Points, in no order, along strands that fork, close into loops and pass close to each other.
In the rows, zero is written as 128.
Two points are linked if the straight distance between their rows is under 132. Some points are linked to none.
fesa: [111 109 168 169 126 103 159 123 105  91 161  93 144 150 125 141  87  90
  69 195 115 163 111 122 166 192  68 141 122 117]
Bol: [185 107 165 128 111 176  94 135 185 118  93 116  83  48 140 111 116 145
 175 103  62 113  84 151 111  75 195 140 162 151]
bifum: [103 175 122 144 141 142 113 125 164 162  68  75 147 133 154 118  78 161
 176 102 116 120 143 141  95  98 137  78 138 123]
sodol: [148 136 133 102 119  91 130 154  88 184 131 187 182 157  92 162 196  87
 144 107 177  93 123 136 131 108 128 180 113 135]
soze: [188 142  98  98  91 121 120 112  94 177 143 195  70 138 108 132 149 123
 146  99 128 116 106 158 134 146 157 121 105 144]
Bupi: [103 129 144 146 105  90  92  81  95 168 190 140 122 135 100 119 123  94
  98 166 114 105  81 151 162 155 115 126 158 147]
kemot: [136 100 126 138 210 105  95 137 206  86  56  89 169 107 163 133  67 132
 131 164 120 127 137 121 109  97 137 152 133  97]
pema: [ 90 129  91 116 117 107 177 107  87  96 173 175 160 169 100 126 200 137
 110 104 161 142 120  93 114 139 149 149 104 101]
lemub: [124 100 122 130 148 109 166 126 147  76 105  99 147 109 147 150 123 146
 138 125 132 140 137 107 113 125 116 140 152 101]
mika: [159 114 107  90 139 115 116 138 145 123 122 186 121  95 134 144 164 122
 126  94 138 117 117 113  97 100 163 170 139 116]
Fur: [161 111 151 130 112 170  93 139 145 138 151 129  59 100 116 125 111 128
 146 131  84 114 116 151 143 127 131 138 167 160]
Befeg: [178  88  98 116 168 119 120 156 167  69 102 165 110  83 145 144 143 112
 120 109  92 147 103 106 107 102 169 199 121  92]
mido: [ 99 152 147 136  80 107 151 122  70 144 168  95 162 149 113  96 165 106
  54 179 149 147 121 146 175 177  88 102  83 147]
Vefu: [122 160 143 124 105 131 127 140 105 163 131 101 131 134 147 138 107 116
  89 132 136 139 150 147 146 165  49  98 131 152]
sital: [ 80 119 155 170 131  91 165 105 112 107 135  94 167 166 129 139  87 112
 110 162 151 145 132 114 129 166  87 114 124 101]
litom: [189 138 156 117 130 164  77 132 153 166  75 109  95  69 128 127 110 168
 188 108  94  84 110 142 110  61 211 116 162 177]
Sola: [ 59 143 124 158 161  99 202 158  62  96 137 132 213 174 136 145 131 132
 124 141 184 139 147  67 102 124  84 164 104 117]
Kog: [132 152  82 160 127 103 151 118  93 114 136 109  84 134 146 148  81 126
  90 141 108 186 146  90 149 170  89  94 114 119]
Nolo: [ 66 109 184 139 150  90 119 124 138 144 118 119 210 135 122 118 126 100
 147 140 161 113 120 139 122 124 140 154 134 111]
runub: [ 68 171 117 153 117 122 187 163  63 138 168 138 204 191 118 107 140 136
 120 125 197 125 144  94 124 126  64 125  70 127]
sugin: [104 170 158 133 118 150  70  91 131 196 107 126 116 111 135 105  85 136
 161 134 116 130 120 156 135 120 142  69 169 165]
Dafi: [138 119 102 117 211 117  68 144 201 117  58  83 155 108 152 122 100 149
 122 135 136  97 151 128  95  57 177 134 107 130]
Bep: [186  83 125 108 138 175 104 131 186  71 106 129  99  34 144  93 134 148
 150 119  84 114  81 135 114  80 207 163 154 132]
labi: [148 130 124 105 149 119  91 125 153 137 103 156 120  71 142 126 120 130
 143 110 113 101 101 126 107  95 166 141 167 125]
Mabav: [170 170  88 134 110 101 135 140 107 124 152 150  73  92 129 194 127 119
 118  83  93 121 109 114 124 150 105 157 141 139]
sele: [ 92 169 125 149 133 129  83 116 140 206  93  94 159 162 133 144  85 113
 161  72 139 113 149 139  93  83 125  82 147 143]
mel: [198 137  76 115  92 133 121 126 112  93 170 175  54  92 113 158 151 131
 135  85  79 140  86 116 127 163 160 173 134 129]
dami: [102 144 133 148 155 145 114 152 177 128  50  72 182 129 160 126  82 147
 145 111 148 138 179 120  92  95 100  91 134 105]
Duni: [ 80 158 138 116 163 123 101 109 129 201 112 168 169 154 126  88 130 122
 161 135 147 120 119 139 120  86 143 104 138 127]
zumo: [128 123 143 134 110 128 101 114 123 162 170 133  77 122 111 134 134 104
 118 139  85 128 107 150 162 132 120 132 161 152]
Boki: [ 88 114 147 140 169  64 120 130 127 132 126 138 190 162 118 146 109  97
 139 139 161  97 125 116 104 112 154 183 123 103]
rebeb: [171 118  96 165 122 109 171 110 127  73 133  82  76 119 137 156  80 134
 108 141  83 178 124  97 152 169  83 105 134 107]
Nel: [116 175 122 124 127 115  97 109  96 214 119 164 132 131 118 118 117 103
 179 121 141 130 120 155 145 115 128  99 149 149]
zude: [134 118 145 135 133  78 153 160 107 106 136 154 161 115 132 188 144  89
 117 115 146 113 123 127 110 146  91 206 138 126]
toz: [107 112 130 138 156  87 185 133  74  51 175 135 169 156  99 161 157 134
 102 162 138 141 113  88 130 170  99 187 129 110]
damep: [172 155 127 109 142 152  75 148 165 153  62  79 108  68 141 126 106 169
 193 100 113 110 145  99 107  57 226 118 120 145]
Siz: [ 94 147  90 145 148  85 145 152 122 128  84 133 188 121 172 133 107 124
 145  96 186 139 162  88  93  99 113 143 112 109]
rab: [152 102  98 129 161 113 162 124 129  30 166 150 136 120 109 154 150 139
 115 159 100 153  99 107 138 170  89 201 147  94]
duk: [134 145 173 112  93 183 106 114 125 194 101 155  89 126 133  94 127 153
 154 128 128 120 143 175 134 105 158  61 144 185]
Tezu: [ 87 147 126 150 119  96 156 157 108 162  89 140 179 148 165 151 135  89
 151  75 185 128 160 117  99  91 115 132 105 124]
noku: [159 111 130 153 192 137  88 140 198  94  74 103 125  82 157 149  43 118
 142 146  87 139 115 107 115 104 133 151 163 107]
Dogi: [133 122 142 117 138 132 114 152 161 177  85 135 120 145 137 140 162 102
 153  81 123 120 151 154 106  68 153 122 113 130]
nav: [ 76 161  99 151 102  88 141  97  76 175 179 144 151 173 109 106 137 123
 121 135 169 126 124 123 143 147 124 103 109 137]
kole: [135 140 143 105  82 165 127 117 103 164 165 122  93 149 123  89 170 137
  70 158 129 124 139 174 163 148 104  81 116 177]
pofif: [166 128 146 108 148 186 100 130 172 122  84 115  75 108 155 128  65 179
 152 137 120 117 167 114 110 110 170  99 155 146]
sisuk: [168  87 130 125  94 144 144 143 128  94 185 140  92 127 100 133 156 103
 111 139  94 116  93 169 135 181  96 185 121 134]
mugop: [ 66 150 146 159  87 174 116 120 126 153 117  84 138 158 146  93 117 145
 118 130 140 154 186 137 145 131  91  36 120 139]
zuri: [116 112 153 145  95 134 112 131 149 132  90  99 108 107 137 107 116 131
 189 116 117 138 152 145 149 145 163 120 140 116]
gif: [143 120 135  66 132 165 128 106 126 118 176 177 115 127  99  94 190 151
 120 143 118 124  97 158 128 139 152 142 147 146]
Firis: [102 150 128 116 120  99 154 139  56 183 143 188 194 170 102 149 206  85
 143  97 187 121 131 122 131  86 116 139  98 141]
Bug: [ 98 147  83 119 135 176 143 154 124 140 130 136 121 172 133  83 127 169
 154 104 173 127 178  96 111  97 109  84  87 115]
tul: [140  97 145 107 149 169 163 111 165  72 130 105 118 152 118 101 125 160
 116 181 110 149 140 145 137 159 105 116 119 106]
fikom: [210 127  88  99  76 155 111 111 112 121 181 181  37 113 107 136 143 137
 113  95  93 123  87 142 135 154 167 130 128 154]
zotu: [150  48 148 122 161 168  77 124 211  79 110 132 127  63 140  95 119 132
 145 155  95  85  95 155 120  84 184 172 156 121]
lev: [ 72 134 139 156 116  86 120  91  99 155 159 130 137 154 114 117 107 110
 120 148 146 128 128 124 143 158 126 104 143 126]
Nur: [171  98 151 109 137 189  98 139 167 106 125 111  63  75 139 150  79 152
 127 135  91 118 125 111 124 122 133 127 184 138]
neze: [ 59 146 106 149 148 128 142 116 128 142 135  99 190 178 126 115  86 154
 134 129 186  93 170  97  99 123  87  99 128 111]
deno: [120 105 136 110 166 145  88 146 202 128  58  91 167 124 141  93 147 161
 148 128 136 101 163 157  99  62 180 124 108 124]
Gusi: [163 121 140 103  75 175 119  98 108 178 150 141  66 140 127 107 168 154
 109 133 124 124 134 180 148 111 150  71 130 193]
fesib: [119  96 163 136 132 136 141 133 115  86 187  97 121 151 101 114 131 108
  86 199 108 155 118 130 183 196  72 162 118 121]
Gusu: [112 125 148 145  78  83 124 100  71 145 197 127 130 155  91 116 161  81
  50 177 141 118  94 132 174 173 104 137 107 146]
Leg: [170  85 128 111 102 171 160 128 147  66 158 103  92 107 120 109 143 143
 107 155  85 147 106 171 143 181  94 146 128 133]
zof: [139 147 119  97 144 183 136 143 146 137 106 127  96 141 138  91 102 189
 147 137 148 118 170 128 111 123 130  89 123 137]
ruf: [122 108 124 110 138 150 117 131 179 152  90 106 130 153 129  98 150 164
 163  99 137  95 156 147  99  60 200 104 110 129]
ridof: [101 142 143 129  91 161 146 128 121 137 135  86 116 133 139  95 145 155
  83 147 126 144 156 148 153 154  74  56 120 155]
tigus: [104 129 158 104 161 158 164 136 158 118 116 114 177 167 133  93 125 153
 111 172 149 125 138 132 107 139 100 101 105 102]
ror: [136 144 121 124  91 109 134 136 127 145 111  95 113  97 125 139 133 146
 188  88 129 126 153 139 136 131 142 132 135 131]
Soko: [162  82 102 120 184 106 136 149 158  42 132 159 154  97 135 150 151 117
 117 138 110 140  94 111 110 125 127 224 139  93]
Kosen: [141 159 125 146 141 166 130 106 144 120 105  80  81 125 147 121  46 176
 135 156  90 162 144 122 136 161 113  55 137 133]
bik: [159 152 103 111  73  99 131 111  65 194 156 178 111 154 100 131 183  87
 130 113 142 115 101 170 156 145 122 114  91 147]
medi: [149 142 124 121  92  87 151 145  52 125 183 198 140 174  98 167 186  84
  83 128 154 129  94 133 141 192 109 182  75 137]
guti: [199 110 104 144 110 152 157 139 139  71 137  97  45  90 134 166  92 121
 122 122  65 169 110  95 157 159 100 125 132 119]
tupe: [171 118 100 103 115 111  99  96 111 182 154 175  99 145  78 147 174 117
 163  94 123  97 116 152 130 100 175 136 151 138]
fogop: [138 151  94 132  80  88 164 132  58 107 172 166 111 149 129 167 183  96
  55 110 130 144 109 124 143 181  93 142  81 142]
zosu: [ 94 129 160  89 132 160 156 123 133 147 158 127 158 183  97  75 149 158
 112 165 164  99 138 142 123 139 120  92 100 127]
Vinur: [161 120 133 106 100  91 144 150  88 130 155 198 150 152 101 171 164  79
 113 111 168 108 108 125 112 168 122 197 103 120]
Bobis: [ 98 101 172 170 113 154 122 105 146  95 132  85 100 115 142 121 114 109
 102 154  79 166 116 138 167 153  99  86 158 114]
kina: [153 137 106 143 121  83 151 132 113 100 145 152 118 104 140 186 108 110
 115 105 107 122  93 130  96 161  83 166 148 128]
Tek: [ 81 103 183 146 115 144 109 118 155 130 105 108 133 117 135 121 132 115
 147 119 105 143 138 147 146 120 142 101 158 109]
sede: [ 77 116 179 133 135 124  80 122 160 173  87 134 188 125 138  96 131 101
 155 134 147 122 131 155 131  91 160 117 143 117]
lesu: [ 99 106 109 126 176  71  92 144 147 136  99 140 183 140 115 133 145 115
 125 133 183  90 155 103 103  80 184 175 100 100]
Sune: [131 169 115 153 144 137 136 117 160 139 103  66 112 128 143 134  68 169
 157 118  88 133 131 129 110 145 117  76 133 121]
zosis: [107 140 144 116 111 141 134 155 125 177  98 160 130 139 152 143 151  84
 130  87 159 141 160 131 122 102 119 107 111 123]
daza: [ 64 122 134 169 164 114 195 127  83  86 128  97 199 185 134 134 112 130
 109 162 162 163 150  78 131 134  71 119 113 101]
fif: [155 148 110 115 153 115  81 148 155 133  79 100 117  49 142 144 106 139
 168  90 126 120 140  73 121  72 199 140 142 126]
Levit: [ 99 157  73 137  99 140 151 125  95 154 154 132 111 170 117  92 141 159
 128 109 159 128 163 112 139 132 114  75  91 130]
migo: [122 115 102 117 103 116 173 119  84  92 164 164 112 154 125 143 169 114
  79 108 141 161 134 100 127 167 123 132 106 105]
Sado: [114 136 102 143 165 116 118 164 153 118  43  98 162 101 168 144  98 123
 140  96 158 149 181  74 110  72 139 123 113 105]
dono: [124  85 168 124 119 140 133 145 119  98 201 136 125 125  86 121 162  94
 112 164 109 122 104 150 169 168  99 191 135 132]
silu: [123 141  87 112 148  91 148 121 113 108 129 180 153 125 133 151 186 142
 118  81 156 121 123  92  94 105 153 161 125 104]
Tef: [133 144  98 129  83 107 144 111  91 101 167 117  88 115 127  92 152 125
  97 151 101 170 116 160 189 188 126 128  94 145]
bagi: [188 117 126 118 134 194 136 134 149  74 120  99  53  77 138 147  88 156
 135 136  66 156 126  84 145 135 135 112 160 133]
kuz: [110 107 160 133 164 129 114  88 173 117 143 110 145 129 128 122  77 140
 123 169 113  90 100 155 128 152 119 119 164 108]

A tip is a point with one link. Name the tips that can be reached along the links from each point below, in the order of the rows.
bifum -> sele, noku, Kosen
dono -> mido, Kog, runub, zosu
Vinur -> toz, Firis, zotu, bik, tupe
zuri -> Vefu, mugop, ror, Bobis, lesu

A fork is a point with three links, a tip a point with one. Leave the first point through the second and follow the links. Name the first fork or tip that comes.
zotu; Bep -> mika
Duni; Nel -> ridof
soze; fikom -> Vinur
dami; Sado -> noku
zosu; tigus -> sital
ruf; Dogi -> bifum
sital; fesa -> zosu
Nur; pofif -> lev

Name the points in between on the shortest way along the links from the first point to the second, in order.
Vinur; litom -> medi fogop migo pema silu mika labi fif damep
Vefu; Bobis -> ridof kole Gusi duk sugin Nel Duni sede Tek
Leg; Gusu -> sisuk dono fesib fesa sital lev Bupi
zosis; Sune -> Tezu Siz Sado dami bifum
fesib; zof -> fesa sital lev nav Levit Bug
